Each row is a point on a landscape with many peaks, with its height.
From any point a climber takes the steepest step (rise divided by distance) to one of its 4 nearest points. It stops when none of these is higher. Distance is the straight distance between rows; heights are no part of it.
mubom h=40.7: [-15   6  20 -10 -10   5 -16   1  -4 -20   1   0 -15  -9]
nad h=50.4: [ -2 -16  19  10   3  -9   2  17  -8 -22 -13  33 -28  25]
Zed h=67.9: [ 42   5 -11  15  -7 -17  19  24  -7  -2   0  52  -2  43]
Nit h=19.2: [-36 -49  32  -6  16 -31  22  17 -23  27  28 -52   5   7]
ponen h=16.6: [-38 -32  68  20  26 -49  39  35  -5  10   6  -1 -27  44]
Nibo h=57.5: [ 16   2 -33  18 -24  10 -31  -6  15 -17 -10  61 -22  40]
mog h=44.0: [ 26  -5  15  19   6 -28  34  23 -12  -5  -3  34 -14  36]
Dip h=27.7: [-29 -18  41  -4   3 -28  -3  14  -8  22  25 -53  -9 -17]
vaveb h=55.5: [  1   0 -11   2 -16   4 -10   6  -3 -24 -11  37 -19  15]
Gegef h=10.2: [-26 -51   6  -5  17 -41  20   1 -30  39  42 -69   5   0]
todit h=59.9: [  6  39  -2  27  -7  43 -29 -22  69 -39 -29 -12 -43  -2]
puvak h=32.1: [ -1  31 -12   4   6  28 -17 -32  37  16 -14   2  18 -59]
zot h=9.2: [-14 -39  35   7  24 -29  57  20 -21  20   8 -15  -2  32]
laz h=31.2: [-19 -27  51  14  20 -33  17  25  -5 -11  -1   9 -22  31]
telek h=48.0: [  7  33 -19 -13 -19  18 -20   4  -3 -14  -9   7  20 -16]
Sukor h=46.3: [ 22  56 -49 -15 -26  35 -29 -12   0  -7 -17  10  65 -23]
zeg h=32.2: [ 10 -21  -6 -18  -6   3  18  16 -30  -8  -3  14  13   5]
zalid h=57.2: [ 11  12 -62  22 -46  29 -39 -17  36 -21  -8  66  -5  47]
dib h=15.5: [-11 -32  23  -9  12 -12  21  20 -22   0  10  -7   0  18]
nidul h=61.3: [ 21  19 -65   7 -52  31 -22  -3   1 -11 -16  59  29  28]
Ged h=5.1: [-22  11  26  13   8   2 -12 -31  37  24   0 -22 -20 -53]
fuma h=47.0: [ 16  15 -40 -28 -11  25 -12   5 -20  -4  -5  -5  50 -11]
tudub h=18.5: [ -7  35  17  10   4  27 -19 -30  40  -2 -14  -8 -24 -35]
Balu h=2.5: [-11   1   8  20  14 -11 -14 -29  27  36  -2 -15  -3 -74]
Vumik h=40.9: [  9  15 -16 -25  -2   3  -9   0  -7   8  10 -22  30 -30]
Ranol h=44.3: [-38  -1  46   0   0  -9 -14   1  10  -8  11 -18 -33 -10]
lemu h=8.4: [ 56  12   3   5  21 -32  51  18 -46  13  14 -11  -2  79]
rutu h=65.4: [ 19  -4 -15  15 -11  -8  -6  13   9 -18  -7  54 -25  36]
lav h=1.7: [-10 -55   8  -4  44 -30  43   2 -41  30  23 -34  18  23]
Zibo h=6.8: [-15  11  13  16  10  18 -16 -38  44  22 -14 -12 -17 -63]
Vufak h=62.3: [ 12  48 -39   0 -40  33 -33 -19  17 -30 -22  21   9   1]
sumik h=55.7: [ 17 -21 -38 -30   9   6  17   9 -35   6  14 -17  44  -2]
muzo h=68.6: [ 11 -42 -40 -27  26 -11  33  -3 -46  21  21 -27  39   5]
vedu h=29.1: [ -3  33   4  -5   0  18 -15 -24  24   5 -14  -7  -4 -39]
tefof h=18.2: [ -5  30  -2  16   4  38 -15 -46  53   8 -29   3 -11 -50]
Mipok h=15.0: [-11  13   9  14  -8   9 -31 -14  40 -46 -10   1 -57  15]
ruv h=31.9: [-10  -7  12 -18   2  -3  -7  13 -15   1  16 -20   6 -15]
lel h=28.4: [ 24   5 -43 -11 -31  23  -6  14 -14  -9 -14  38  30  15]
badir h=44.1: [  9 -32 -13 -18  15  -6  21   9 -36   9  19 -23  23   0]
rad h=45.3: [ 26 -29 -24 -14  17   0  35  13 -40   9   0   5  29  16]
fuso h=39.1: [  8  44 -24 -15  -2  22 -24 -21  18   8  -5  -6  37 -47]
Lefi h=35.9: [ -1  22  11 -10   5   2 -12 -10  10  19  13 -24   8 -49]
vad h=36.0: [ 35 -12 -38  -8  -5   3  28  15 -32   3 -10  24  35  18]
zagup h=47.3: [ -3  32 -14   8 -27  25 -38 -16  28 -38 -15  15 -30  12]
Mapod h=23.8: [ 19 -22  20   5  26 -20  49  21 -27  10   3   2   5  35]
mur h=32.0: [ -6  -1  19  -5   9 -16  -7  -5  -3  23  24 -41   2 -40]
lepos h=37.0: [-38   0  37  10   6 -11 -18   4  18 -34  -1   0 -51  11]
vupi h=72.4: [-53 -17  69   1  -2 -27  -4  18   9   1   9 -25 -35   9]

For each start below, name the point where the climber stops.
tefof => Vufak
zot => Zed
Lefi => Vufak
nad => Zed
mubom => Zed
mur => Vufak
lel => Vufak

Two climbers start at each pair of points below. Name the first point that both come to, or write never.
vedu and zeg => never
vad and lav => muzo
Balu and tudub => Lefi
